Each row is a point on a tangle of strands that fork, close into loops and nearly touch. The rows are in no order.
(in the rows, 128 means zero)
Two points are linked if the straight distance between their rows is under 149. Some points are linked to none.
z553: [170 144 118 135 116 151 158 145 148  96 106 174 144  88 143 165 119 130
 137 117 186 112 122 117 108  77 104 160 115 162 117 174 165  85 161 126]
z228: [152 151 162 142 118 121 100 133 107  84 167 148 151  97 100  94 143  92
 101 139 144 111  89  86 177 136 101 190 131 126 122 142  99 110 149 141]
z636: [154 123 145 136  88 152 137 122 106 165 118 127 117  84 135 180 154 150
 172 143 161 174 102 153  82 157 126  93 147 104  97 165 115  97 137  96]
z513: [127 119 166 116 136 110 108 122 123 149 139 124 105  79 135  97 105  92
 121 163 111 120 158 106 156 130  98 125 137  98  72 151 105 149  99 147]
z543: [112 118 117 124 144 116 144 128 132  71 122 136 121 135 109 121  79 105
 144 194 138 118 158  98 154 126  90 187  99 149 148 159 171 106 118 133]
z464: [119 128 132 139  79 156 173 147 110 165 111 149 110 117 136 193 129 128
 156 122 140 172 100 174  75 143 144  99 134 104 114 109 131  74 129 103]
z891: [101 191  87  95 105 152 164 165  88 150  85 163 157 140  86 164 130  81
 135  88 147 112 136 142 166 109 127 158 132 132 111  80  88 138 167  97]
z908: [182 128 134 138 140 160 126 118 124 151 134 158 142  80 167 173 118 209
 118  91 121 158 130 203  85 124 150 102 172 105 102 145 149 131 155 143]
z508: [ 81  99 124 115 133  73  92  99 100 127 124 154 121 148 114 124  94 111
 174 154 114 133 126 107 136 175 113 139 116 125 128 176 116 177 136 115]
z103: [ 99 115 159 149 129 100  75  93 104 113 160 134 105 135  84  99 157  63
 105 183 150 142 115  66  85 149 114 168 121 145 161 152 103  83  80 137]
z390: [137 116  72 119 137  86  97 116 131 123 116 128 154 148 134 155  77 160
 125 148 131  92 144 146 175 104 118  97 105 132  97 148 149 144 140 113]
z82: [144  88 126 130 119 137 148 110 157 129 123 134 127 112 159 180  74 186
 156 159 120 126 146 176 109 112 129  96 109 127  59 147 180  78 124  91]
z973: [180 131 137 122 125 102 104 124 114 150 136  70 111 143 138  79 164 182
 110  86  85 133 124 118 158 128 136  82 157 100 113 114  91 187 117 118]
z35: [154 143 132 152 130 198 186 163 147 144 122 141 166  83 166 141 175 114
 132  99 135 133 115 166  92 106 151 110 129 120 177 110 181 132 126 181]
z502: [152 152 115 150 128  89 100 123 119 107 109 127  66 153  98 107 102 122
 131 139 157 172 129  97 137 113  98 155 156 106 137 137 129  75 105 102]
z427: [139 141 130 149  98 148 163 154 139 106 143 103 129 144 107 130 171 136
 119 132 135 119 148 132  94 102 144  98 100 144 165 146 129 112  99 150]
z247: [165 179 107  92 162 158  87 151 141 174  97  92 116 146 169 132 119 108
 126 114 140 143 154 148  99 110 167  72 175 145 119 150 100 161 113 156]
z977: [124 118 147 133 102 136 147 155 122  72 120 163 145 131 110 155 132 159
 187 134 127 126 155 114 118 148 116 136  97 125 149 161 137 168 145 136]
z343: [142 104 102  61 121 171 167 148 186 160 116 112 137 152 152 168  82 140
 138 142 111 101 194 185 130  95 139 103  96 165 130 160 156 115 125 128]
z359: [143 134 177 175 150 127 149 122 132  88 147 178 116  64 117 118 158 103
  87 133 165 107  82  71 155 111  89 203 127 101 123 134 139  84 113 128]
z710: [120  97 132 126 141 104 162 118 142 119 147 107 108 149 104 127 112 216
 107 115  81 106 177 156 114  96 139 114 113 122 134 141 145 142  95 119]
z733: [132 129 113 153 123 102 145 117 101 141 129 126 125 120 101 175 171 157
 107  95 145 144  72 133 138 141 137 137 138  92 105  86 103 106 154 102]
z747: [162 139 120 140 114 135 161 139 148 162 103 138 115 158 122 185 123 118
 120 107 156 165  95 147 130 107 129 152 186  96  54 114 117  33 152  53]
z518: [126 125 136 119  95  99  95 106 157 134 112 123 110 167 163 129 103 156
 179 102 111 139 119 156  62 136 148  83  99 170 157 167 123 131 108 112]
z489: [136 100 136 179 113 131 141  92 150 129 135 114 107  87 126 131 165 130
 123 182 191 142 114 115  74 105 113 137 124 125 132 152 160  30  93 119]
z74: [136 122 123 191 109 205 145 123 169 115 146 122 140 100 190 133 123 147
 133 177 179 154 128 185  29 113 136  98 146 150 148 136 185  65 107 176]
z634: [ 97 135 182 139 106 155 156 108 139 116 139 171 136  54 114 132 135  63
 127 147 150 119  91 103 140 115  96 204  86 122 111 122 143  64 111 109]
z773: [144 152 159 167 152 168 148 162 109 113 143 106 108  91 132 141 160 113
  82 126 140 144 111 126 126 112 151 105 149  82  87  68 124  93 107 152]
z909: [117 106 155 100 124 132 175 160 112 136 163  83 130 125  75 110 150 120
  88 147  87  91 166 118 165 128 128 140 118 116 138 105 108 154  97 146]
z703: [ 77 147 116 139 131  99 168 139 100 118 105 131  89 172 102 135 124 113
 127  92 120 161 129 127 113 124 133 152 126 135 153  56 144 104 117 111]
z986: [150 136 110 111 139 150  99 148 125 135 124 159 166 112 146 173 127 168
 149 104 119 136 138 183 120 148 161  93 131 114 123 117 142 164 174 174]
z323: [145 131 177 172 132 108 136 133 107  82 164 129 116 105 128 106 141 151
 121 104 109 164  87 113 127 160 125 142 135  95 156 130 122 150 135 152]
z267: [106 109 159 208 133 129 151 123 163  87 153 155 148  97 163  91 152 129
 114 135 144 123 132 127  48 113 107 129 110 156 170 132 169 129  94 202]
z725: [158 144 168 144 168 136 125 139 112 139 122  95  68 110 104 137 178 115
  73 120 149 149 127  93 141 105 129 153 184  89  61  58  87  86 119  98]
z638: [144 146 125 127 144 106 148 149 100 130 126  31  81 198 109 101 160 141
 104 104 100 145 110  98 179 122 146 140 157 120 116  45 109 133 135 105]
z569: [102 142 150 194 114 124 140 128 147  89 124 146  90 146 145 111 110 164
 138 112 126 153 141 139  58 111 122  84 117 100 143  93 163  90  74 132]
z482: [100 129  97  94 151 133  84 118 118 152 134 107 127 101 174  88 110  60
 137 183 137 127 128 118 114 152 143  95 126 141 158 175 145 161 118 180]
z269: [118 146 142 134  91 137 141 143 124 156 123  95 118 144 157 147 130 110
 146 125 107 181 109 173  94 146 166  88 130 111 128  78 125  95 111 119]
z761: [134 125  49  87 110 133 112 115 111 140  96 141 154 108 159 140  97  97
 159 156 155 111 119 143 135 131 114 129  76 178 158 159 166 139 159 148]
z163: [148  99 115 140 138 102 137 105 108 108 139 155 150  81 144 126 131 151
 110 110 134 110  94 142 119 125 118 163  95 161 170 151 168 131 155 170]
z685: [101 126 148 138 123 111 113 137  88 129 159  52 129 168 101 115 168 137
 122 156 100 160  91 107 130 178 158  90 139 108 137  96  95 147 108 130]
z511: [131 117 190 170 134 126 160 153 105  86 164  98 126 147  86  96 173 133
  74 148  97  96 137  67 137 121 123 117 134 113 138 118 122 164  68 147]
z825: [133 134 117 156 161  90  84  88  75 149 145  71  86 113 148  41 181 155
 121 132 126 144 109  86  87 131 148  70 167 123 155 157 133 167  93 149]
z978: [ 86  94  87  49 142 155  95 111 154 122 120 123 170 159 146 158  73  97
 149 177 143  74 133 119 153 155 118 164  61 213 144 178 114 181 152 123]
z950: [156 154 135 151 165  83  88  94 124 141 130  72  60 136 148  52 146 129
 105 109 145 176 110 103  82 101 130 122 173 136 155 156 112 111 101 141]
z648: [111 159 144 132 121 119 115 152  82  91 158 124 156 143  72 109 124  98
  88 145 120 119 105  97 200 151 122 172 135 107 125  75 104 128 141 137]
z792: [131  78 115 129 147 110 166 122 160 119 131 129 130 124 134 162  84 187
 122 138 112  92 157 145 157 105 126 136 108 126  78 153 152 108 124 105]
z697: [121 146  92  85  86 146 141 142 124 135 119 120 187 126 113 139 132  88
 144 152 138  88 114 142 167 114 137 142  74 171 158 138 128 123 147 126]
z907: [145 158 120 162 102 166 217 162 124 136 118 136 126  88 139 141 156 109
 121  98 148 149 100 136 118 102 123 129 120 103 166  92 175 103 125 144]
z582: [121 115 154  87 119 149 175 179 138 124 138 142 160 125 107 139 139 132
 125 108  86  78 169 135 180 125 143 124 106 119 117 108 114 186 136 135]
z613: [ 99 150 116 107 123 150 200 184 134 117 130 178 151 152 112 184 126 152
 133  60 106 140 143 176 128 129 168 160 128 115 143  79 136 117 186 118]
z496: [110 111  91  80 107 113 127  86 143 150 138 124 180 138 120 121  79  90
 159 139 126 102 129 140 206 162  86 191 126 144 123 157  75 163 194  96]
z490: [100 108 103 114 121 129 119 136 146  93 127 103 159 187 130 139  99 144
 164 174 102 116 145 149 117 159 158 111  88 165 198 146 171 149 110 141]
z150: [114 117 116 121  95 112 155 142 133 126  86 172 147 127 125 150 160 150
 180 103 114 113 132 131 119 130 129  97  79 139 157 133 163 168 132 130]
z310: [125 120  84  99 164 120  97 122 138 112 132  91 156 185 125 113 102 132
 115 169 116  92 138 112 147 129 139 111  98 162 194 178 141 194 111 174]
z615: [102 102 122 127 147 111 137 134 123 121 121 143 145 116 125 165 136 141
 203 157 138 120 120  98 139 167 119 152 123 143 110 197 114 175 162 119]
z182: [108 135 161 152 155 138 144 157 101 123 145  86  83 146 123 108 167 180
  87  94  85 138 152 120  88 111 166 101 140 113 107  26 131 150  78 148]
z660: [ 90 102 135 113 114  82 105  96  98 132 143 122 124 184  67 133 107 137
 143 133 102 132 146 110 167 188 110 143 141 115 117 129  71 182 147  98]
z169: [172 127 106 154  93 132 140 121 130 176 111 144 145 140 159 165  92 154
 154 106 133 164  91 177 142 132 121 105 179  87  47 123 121  93 180  72]
z656: [103 120  81  72 117 135 101 108 118 162 105 138 124 106 156 112 105  50
 153 180 155  96 143  99 130 125  98 116  88 171 135 187 133 143 119 135]
z3: [135 153 141 145  96 151 131 158 176  89 139 110 127 170 129 136 127 100
 151 141 155 124 146 135  78 106 147 120 107 176 171 162 107  85 110 138]
z980: [127 142  81 164 159  67 136 127 126 127  89 151 134 151 112 148 110 143
 132 110 162 103 108 115 190 122 102 158 164 102  72 120 131 124 167  80]
z562: [144 161 134 130 108 119 122 115 142 159 107 140 136 121 133 149 134  57
 135 116 160 154  72 128 158 119 116 166 158 122  85 127 100  65 156  68]
z711: [ 81 165 113 121 134 115 118 165  91  95 126 131 135 185  79 137 100 104
 119 131 109 129 151 113 189 148 144 153 143 112 109  49  92 140 156 120]
z791: [148 105 136 161 122  96 167 113 165 116 119 148 149 110 171 122 124 157
 116  76 125 118  90 153 113  93 110 118  88 155 159 134 179 106 127 139]
z178: [118 107 116 142 130  66  85 122  59 141 132 133 128 118 128  74 167 128
 125 113  91 110  85  74 168 165 119  88 135  92 117 123 111 215 132 123]
z999: [171 154 112 142 135  82  92 104 107 144 109  73  62 148 128  81 130 127
 121 110 133 190  96 105 147 129 118 124 168 110 128 134  99 104 140  86]
z31: [175 145 120 166 112 124 149 121 147 114 100 174 133 105 161 137 103 175
 133 100 173 149  93 145  73  78 102 105 114 157 131 160 174  70 147 118]
z739: [ 93 123 152 226 123 132 150 109 143 104 169 118 114 130 130  68 191 122
 104 120 157 138 124 106  34 115 103 149 152 126 192 116 151 125  79 178]
z12: [ 97 130 146 127 109  81 153 131  83 116 120 121 111 194  86  97 133 109
 122  89  88 148 120 110 143 142 119 152 111 148 184  85 101 148 114 116]
z290: [128 114 106 138 156  45  88  95  67 163 121 120  93 111 126  71 171 140
  96 105 125 110  91  72 131 125 116 103 145 127 134 148 131 170 120 127]
z141: [111 118 127 100 182 120  59 114 134 160 128 145 162 111 169  93 150  78
 126 130 109 107 122 123 102 145 155 100 119 163 164 156 143 193 119 204]
z314: [106 112 122 155 107 124 185 164 109  78 141 175 106 161  95 152 115 217
 114  95  92 126 174 142 176 132 133 119 133  62 100  75 136 117 160  78]
z689: [106 106 152 170 128  68  92  87  88  98 142 180 105 118  89  98 116 105
  86 151 135 126 106  87 112 129  80 161 101 121 147 126 144  97  86 139]
z533: [124  96  84  69 149 163 151 136 190 148 100 131 167 148 175 172  54 141
 172 142 103 106 168 185 178 139 135 146 110 153 101 142 151 147 168 110]
z142: [156 125 166 130 147 117 118  93 152 174 121  96 117 106 169 135 161 107
  96 115 156 152 111 142  95  92 148 112 168 161  96 182  95  78 114 122]
z187: [126 138  94 130 138  74 124 108 122 140  95 146 137 113 142  92 107  72
 143 116 136  88 101  85 222 125  86 152 142 104  70 119 112 145 163  89]
z775: [ 78 123  77  64 141 146 108 105 141 176 134 130 215 118 122 150  99  93
 153 141 122  74 139 146 197 169 117 174 119 149 113 138  87 221 195 136]
z591: [ 86 132 110  99 130 107 106 144 113 124 135 120 152 209  72 142  85 140
 143 111 106 127 166 130 175 166 136 139 143 114 105  87  59 171 171 103]
z696: [147 141  62  75 146 144 117 125 156 173  78 125 140 164 142 151 105 221
 171  99 109 125 161 197 123 112 174  73 139 125 153 139 174 171 111 113]
z183: [114 106 146 164 128 120 177 133 141  90 159 117 106 181  87 118 148 202
  96 101 106 114 175 118  81  83 143 122 116 129 163 140 151 108  80 129]
z904: [182 145 123 134 137 106 151 146 109 145 109  70  78 164 134  97 156 171
  96  55  99 130 112 132 158  92 137 117 167 130 109  52 108 141 144 100]
z264: [171 124 165 162 127  92 122 143 103  94 145 127  95 133  93  90 130 154
  75 122 118 100 148  72 165 110 100 116 136  98 105 119 119 154  82 127]
z860: [122 159 122 134 131 115 122 144 119  94  97 155  95 136  91 136  87  94
 156 161 153 138 150  94 156 127 100 174 134 120 126 147 134  95 124 113]
z602: [117 133 119 106 129 118 100 124 114 149 123 131 130 141 123 151  97 183
 172  97  96 167 152 187 111 177 157 105 154 100 129 107 120 183 151 133]
z878: [112 146 115  73 112 151 150 133 145 163 119 122 158 134  82 135 106  70
 147 127 139  84 154 114 206 120  95 198 127 138 113 163  65 157 160  92]
z453: [132 125  91 134 113 144 152 145 157 134  89 132 118 149 164 181  83 168
 174 156 156 138 141 159  91 106 143  91 127 148  90 171 168  68 126  86]
z99: [136  88 139 157 120 138 125 100 130  85 144 151 149  63 170 123 141 127
 136 155 159 114 112 117  75 129 102 149  78 179 150 163 170 114 137 174]
z102: [113  70 117  86 122 137 100  99 124  90 151 130 182 124 130 136  91 122
 133 189 127  80 135 105 153 147 110 158  64 186 118 176 120 161 155 134]
z93: [138 153  87 111 100 128 144 130 102 163 108 152 155 153  82 160 137 119
 135  64 157 119 136 141 164 119 111 156 153 126 101 106  61 136 208  89]
z6: [147 123 125 140 137  71 122 110 108 157 113 161 100  67 137  83 146  90
 117 108 150 119  88  70 170 130  81 168 152  89  88 143 127 124 142 101]
z238: [124 129 168 186 155 152 170 150 101  91 158 120  76 118 110 121 165 161
  53  89 123 139 111 100 111 114 144 119 145  84 116  17 132 111  98 149]
z394: [107 140 144 101 138 144 136 164 130 115 133 113 116 179 100 148 130 189
 158  84  76 140 189 152 116 159 177  99 149 103 121 105 105 183 128 133]
z443: [137 141 105  67 155 147 105 138 152 184 136  99 168 136 140 127  68  99
 115 129 105 109 161 167 187 142 116 121 165 110  85 116  69 187 157 140]
z80: [140 121 153 175 136 176 127 105 164 118 135 128 141  75 191 121 163 172
 161 134 156 163 123 180  33 129 150  85 151 143 152 167 179 122 106 178]
z525: [159 112 164 162 125 105  81  88 109 117 156 129  81  70 121  94 182 135
 100 155 164 157  96  81 123 134  98 124 155  89 118 162 112  86 117 123]
z438: [122 134  93 111  78 160 183 177 138 129 109 165 177 162 115 184 128 147
 160  85 116 121 141 191 167 128 165 114 118 113 124  91 127 121 196  83]
z996: [158 144 156 174  93 138 127 121 115 117 137  70  52 170  95  80 175 179
 119 110 123 168 147  97  85 101 121  96 139 108 150  79 107  90  75  97]
z158: [151 119 156 134 163  84  72 106 124 133 141 112  85 149  78  89 144 101
  84 120 129 124 118  50 189 140  96 189 181  96  80 122  68 123 139  87]
z779: [ 91  99 129 125 116  85 103  98 115 119 128 125 115 151 122 116  97 127
 158 148 109 142 133 128  91 154 122 120 101 146 167 148 131 134  94 131]
z389: [117 140 118 140 150 135 104 109 131 142 130 121 107  97 165  92 122  85
 146 169 163 147 157 121  62 124 122 114 140 156 172 171 140 127 105 187]
z494: [117 120 141 179 118 135 134 120 146 115 146 128  78 134  79 136 167 128
  95 145 185 155 136 112  51 112 119 137 136 107 149 100 141  32  76 122]
z306: [127 125 124 119 141 158 166 175 157 101 149 162 147 143 124 157 126 185
  92  67  91 123 157 178 100 117 193 136 116 132 172 100 155 123 152 171]
z995: [109 119 136  75 125 130  85 125 137 139 147 113 140 136 128 117  60  96
 101 161  93 111 160 147 159 138 112 103 120 121 109 135  87 165 118 155]
z10: [138  67 118  90 144 153  89  90 162  82 133 121 167 110 189 118 102 116
 148 183 114  88 146 117 118 147 120 135  48 222 133 159 181 166 138 167]
z203: [156 150 115 131 123 102 153 140 122 166  85 159 102 118 144 133  99 136
 127  78 121 132 139 146 124  87 106 108 147 113 104 111 139 121 135 111]
z719: [ 87 159 130 133 137 114 187 171 121  95 102 183 119 151 115 149 133 124
 129  52 113 133 122 134 143 118 139 175 119 124 148  75 141 119 154 110]
z305: [171 122 140 154 106 122 113 103 108 149 141 112 101  66 153 118 160 157
 146 147 149 178  85 131 114 148 111  86 142  84 122 173 134 101 138 106]
z13: [101 154  94  80  69 173 161 165 137 143 116 150 196 138 101 176 125  94
 168 124 125  92 147 167 180 132 143 130 101 142 112 106 102 133 185 101]
z832: [131 108 134 151 137 156 130  98 151 125 134 110 119  95 168 157 129 121
 137 197 190 147 120 158  67 122 145 131 145 152 129 171 162  46 123 138]
z722: [133 135 167 165 113 131 125 134 142  95 140 111  63 169  82 128 145 150
  81 112 136 164 145 107  79  97 125 135 139  95 126  63 116  36  75  84]
z637: [101 129 173 148 133 148  90 143 134  83 162 127 151 105 150 138 146  90
 139 184 133 129 118 123  92 157 156  96 109 133 122 133 126 127 100 171]
z650: [169 113 108  84 142 145  53  99 173 151 120 110 157 128 182 123 107 173
 171 146 100 116 150 164 137 141 149  60 128 137 121 179 130 198 119 144]
z424: [148 122 126 141  95  85  98  91 146 139  98 155 107 119 158 130  93 156
 154 104 149 169 101 144  51 119 105 102 107 160 144 169 144  77 134  99]
z643: [181 128 115 118  93 148 133 115 144 109 112 156 136  67 149 138 110 111
 145 162 187 114 113 111 147 102  71 176  96 167  91 175 157  71 169  95]
z460: [138  72 129  73 140 179 101 101 150 144 127 113 177  65 196 112 148  88
 166 174 137 102 136 130 106 147 133 116  79 216 146 178 172 157 149 178]
z473: [ 68 116 129  63 157 136 109 140 112 158 118 120 153 175  95 138 127 107
 126 123  79 116 148 137 129 170 157 114 117 146 163  97 103 219 110 167]
z433: [113 124 107  81 139 109  55  97 134 179 141  98 110 131 148 126 112  61
 147 158 156 141 104 109 142 161 136 123 170 125  91 189  50 122 161 102]
z45: [122 129 148 125 158  86  59  95 136 152 151 100 113 124 156 140 136  89
 108 134 144 145  85 136 111 145 155 132 156 141  88 158  80  88 127 127]
z827: [122 121  92  74 140 157 115 128 164 157  91 134 133 161 144 127  88 182
 163 126  78 129 193 209  98 135 166  73 110 133 192 108 192 155  95 158]
z730: [109 126 159 152 167 119 133 133 123 145 120 114 108 125 140  99 177 136
 110 110 104 116 152 114  78 120 148  79 137 123 131 101 143 180  58 172]
z71: [134 108 139 107 129 139 187 163 170 133  96 157 151 112 139 147 144 159
 147  85  80  82 161 142 154 107 139 102 104 117 133 121 182 178 132 138]
z462: [154 130 131 173 126 171 164 136 166 137 110 165 145  90 178 138 162 182
 152  92 138 142 136 162  44 106 144  77 117 134 152 128 193 143 114 169]
z457: [152 143 120  98  96 132 108 121 137 178 117 120 141 123 154 124  99  60
 151 143 130 146 103 152 163 138 123 113 143 119  78 159  87 103 157  92]
z26: [111 105 109 122 125 109 165 155 134 121 121 151 125 170  97 147 116 221
 148  76  85 103 193 157 176 135 142 105 143  90  98  99 108 186 157  93]
z675: [195 138 129 139 107 102 113 102 122 140 136  88 107  99 151  88 134 200
 141 121 121 150 118 142 130 112 113  75 146  98 125 167 123 144 115 114]
z469: [130 121 162 139 156  87  78 115  71 124 165 130 111 140  81  65 151  89
  81 144 113 114  96  33 195 182 100 194 179  97  99  98  68 173 141 101]
z849: [157 149  71 114 126 128 111 118 127 185 105 131 163 109 151 124 101  71
 135 138 163 102 117 124 191 114  96 130 157 112  62 163  84 138 188 106]
z823: [ 79 141 154 117  85 166 148 137 105 111 151 160 138  81  78 146 120  75
 135 188 141 122 130 119 134 135 115 181  84 125 126 102 130  74 115 117]
z53: [135 174 162 149 109 169 173 174 121  86 134 152 105 126  76 119 157  93
  82 112 136 124 128  83 182  98 122 174 124  75 123  52 122  64 105  99]
z960: [172 155 156 150 158 139 109 108 123 154 137 113 117  94 180 134 140 193
 116  87 113 185  97 181  81 124 159  88 190  98  96 109 132 135 127 141]
z11: [164 159 130 133  72 195 147 163 121 104 146 176 130  99 122 160 100 108
 116 135 147 158 129 157 127 109 112 149 128 108 113 106 119  43 151 131]
z500: [ 86 113 138 136  84 147 186 144  85  98 139 157 127  98  79 138 124 134
 122 149 112 141 145 134 136 146 102 138  89  86 156  78 151 107 122 135]
z235: [103 121 189 128 126 105  88 115  52 116 169 110 114 151  68  73 166  67
  81 156  98 140  78  36 143 174 118 177 143 127 147  92  77 148 117 107]
z639: [172 120 139  99 131 172  99 137 165 107 121 150 170  97 170 160 109 141
 155 126 123 118 149 173 105 137 153 123 109 171 135 167 132 145 164 177]
z492: [107  97  54  96 170  98  78 100 126 141 120 103 153 161 151 131  94 143
 136 174 118  83 125 115 172 141 131 101 104 147 136 182 150 200 125 136]
z190: [107 116 127 114 133 166 126  95 123 118 142 131 168  62 168 112 155  65
 133 177 168  93 112 119  89 116 136 162  80 206 155 173 155 106 128 175]
z679: [179 144  97 119 124 132 123 127 122 206  96  99 146 155 172 149 129 148
 148  84 122 173  88 181 132 136 159  81 185 105  94 121 119 144 162  90]
z822: [ 73 137 184 207 142 143 165 135 131  95 160 121 110 114 127 101 184  80
  94 133 145 143  97  90  85 133 133 163 133 116 167  78 137 114  80 163]
z738: [112 125 144 151 189 112 103 113 140 124 129 115 115 117 161 111 134 152
 119 137 152 119 157 119  60 107 138  83 151 140 122 171 154 146  68 172]
z583: [154 146  72  87 155 121  79 101 152 177  99  83 130 153 169 122 102 195
 165 134 110 134 130 174 131 127 164  58 147 124 141 171 150 178 107 117]
z507: [116 118 150 159  93 139 194 139 122  89 136 185  82 114  80 146 112 154
 124 107 131 174 136 120 147 128  85 161 114  70 155 101 148  69 132  89]
z642: [113 155 172 171 114 146 170 147 116  88 148 129 109 118  84  95 185  78
  83 118 133 134  71  65 152 129 108 166 118  97 167  43 128  92  94 116]
z765: [133 150 152 134 108 125 134 145 108 124 155  38 100 166 122 116 168 134
 109 121 101 186  95 137 127 146 158 107 137 120 141  49  98 105 131 120]
z448: [ 93 119 167 111 118 120  70 117 102 116 176  97 135 145  83 126 149  87
 132 201 134 130 115  88 121 179 145 135 133 145 136 182  75 122 118 122]
z866: [159 145 146 118 129 185 135 155 193 102 134 124 157 139 182 162 116 117
 156 131 139 129 139 182  89 113 168 132 128 182 142 171 136  95 135 162]
z468: [143 167 154 184  96 197 197 157 122 143 125 128  97  95 138 137 176 108
  91 107 150 180  88 117  88  97 127  93 152  82 129  72 140  83 107 128]
z714: [139 107  96  89 158 183 133 135 206 145 110 118 145 151 169 145  97 177
 133 144  96  94 197 190  95  95 173  89 116 156 158 145 196 128 103 169]
z815: [123 120 122 113 162 176 133 158 175 124 137 145 132 135 142 162 121 207
 118 107 107 121 191 189  58 110 201 109 133 138 139 123 159 118 120 171]
z841: [147 110  77  67 162 150  98 130 184 178  99 141 191 147 158 153  65 125
 142 127  99  88 165 174 194 138 130 107 141 124  90 132 123 200 176 147]
z251: [124 151 104  85 113 137 109 124 126 135 113 136 116 126  86 118  98  73
 135 171 164 106 159  83 190 116  85 183 120 126 110 170  91 114 136  87]
z220: [137 124 140 134 164 103 118 124 119 146 123 133  80 112  74 143 138 115
  85 127 152 130 147  93 172 123  94 188 189  74  64  93 101  88 118  82]
z889: [118 159 119 108 163 114 125 141 100 145 117 107 103 138 105 124 162  79
 104 104 153 110 134  81 134 109 132 144 139 152 134 135  96 155 115 134]
z391: [120 145 156 144  98 128 169 142 132  87 146 186 125 112  73 120 101 114
 100 110 124 124 121 118 201 115  85 211 113  87 124  68 135  54 133  81]
z92: [112 132 138 156 140  69 118  93  92 133 111 174  89  80 129  98 125 106
  97  88 140 141  87 103 113 119  90 155 120 124 126 103 141 104 117 137]
z580: [128  93 123 110 140 127  92 112 154  92 115 169 177 128 162  96 120 111
 140 133 109  68 125 102 117 116 114 113  51 209 168 162 176 194 121 171]
z304: [108 106 135 123 136  89 126  98 105 109 145 157 185 145 124  95 121  97
 100 121  95  65 103  91 145 124 109 162  76 185 179 157 145 186 112 153]
z627: [112 126 149 102 146 115  87 136 126 118 158  44 133 189 108 117 152  99
 117 169 113 140 111  95 162 166 164 135 160 134 124 159  58 140 121 122]
z806: [ 77 142  97  67 151 135 110 145 127 164 106 136 174 144 116 123 121  78
 144 122  90  85 137 130 186 162 128 137 111 144 159 115 108 227 149 149]

A piece is two or more points that can be reached from each other along the links. Count, over all rows, the pieces, the separate loops (a circle has one, a figure eight two, a Y none), the forks (points with three links) and the tips (points with one).
pieces | 4
loops | 2
forks | 17
tips | 21

Name the points in between on the shortest way along the links from the first point to the second, in order.
z738, z714 | z389 z482 z656 z761 z697 z13 z438 z613 z306 z815
z696, z703 | z827 z714 z815 z306 z613 z719
z996, z468 | z722 z494 z489 z832 z74 z80 z462 z35 z907
z960, z490 | z908 z986 z639 z866 z3 z427 z183 z710 z792 z390 z492 z310
z679, z904 | z169 z747 z562 z457 z849 z187 z6 z92 z689 z103 z448 z627 z685 z765 z638
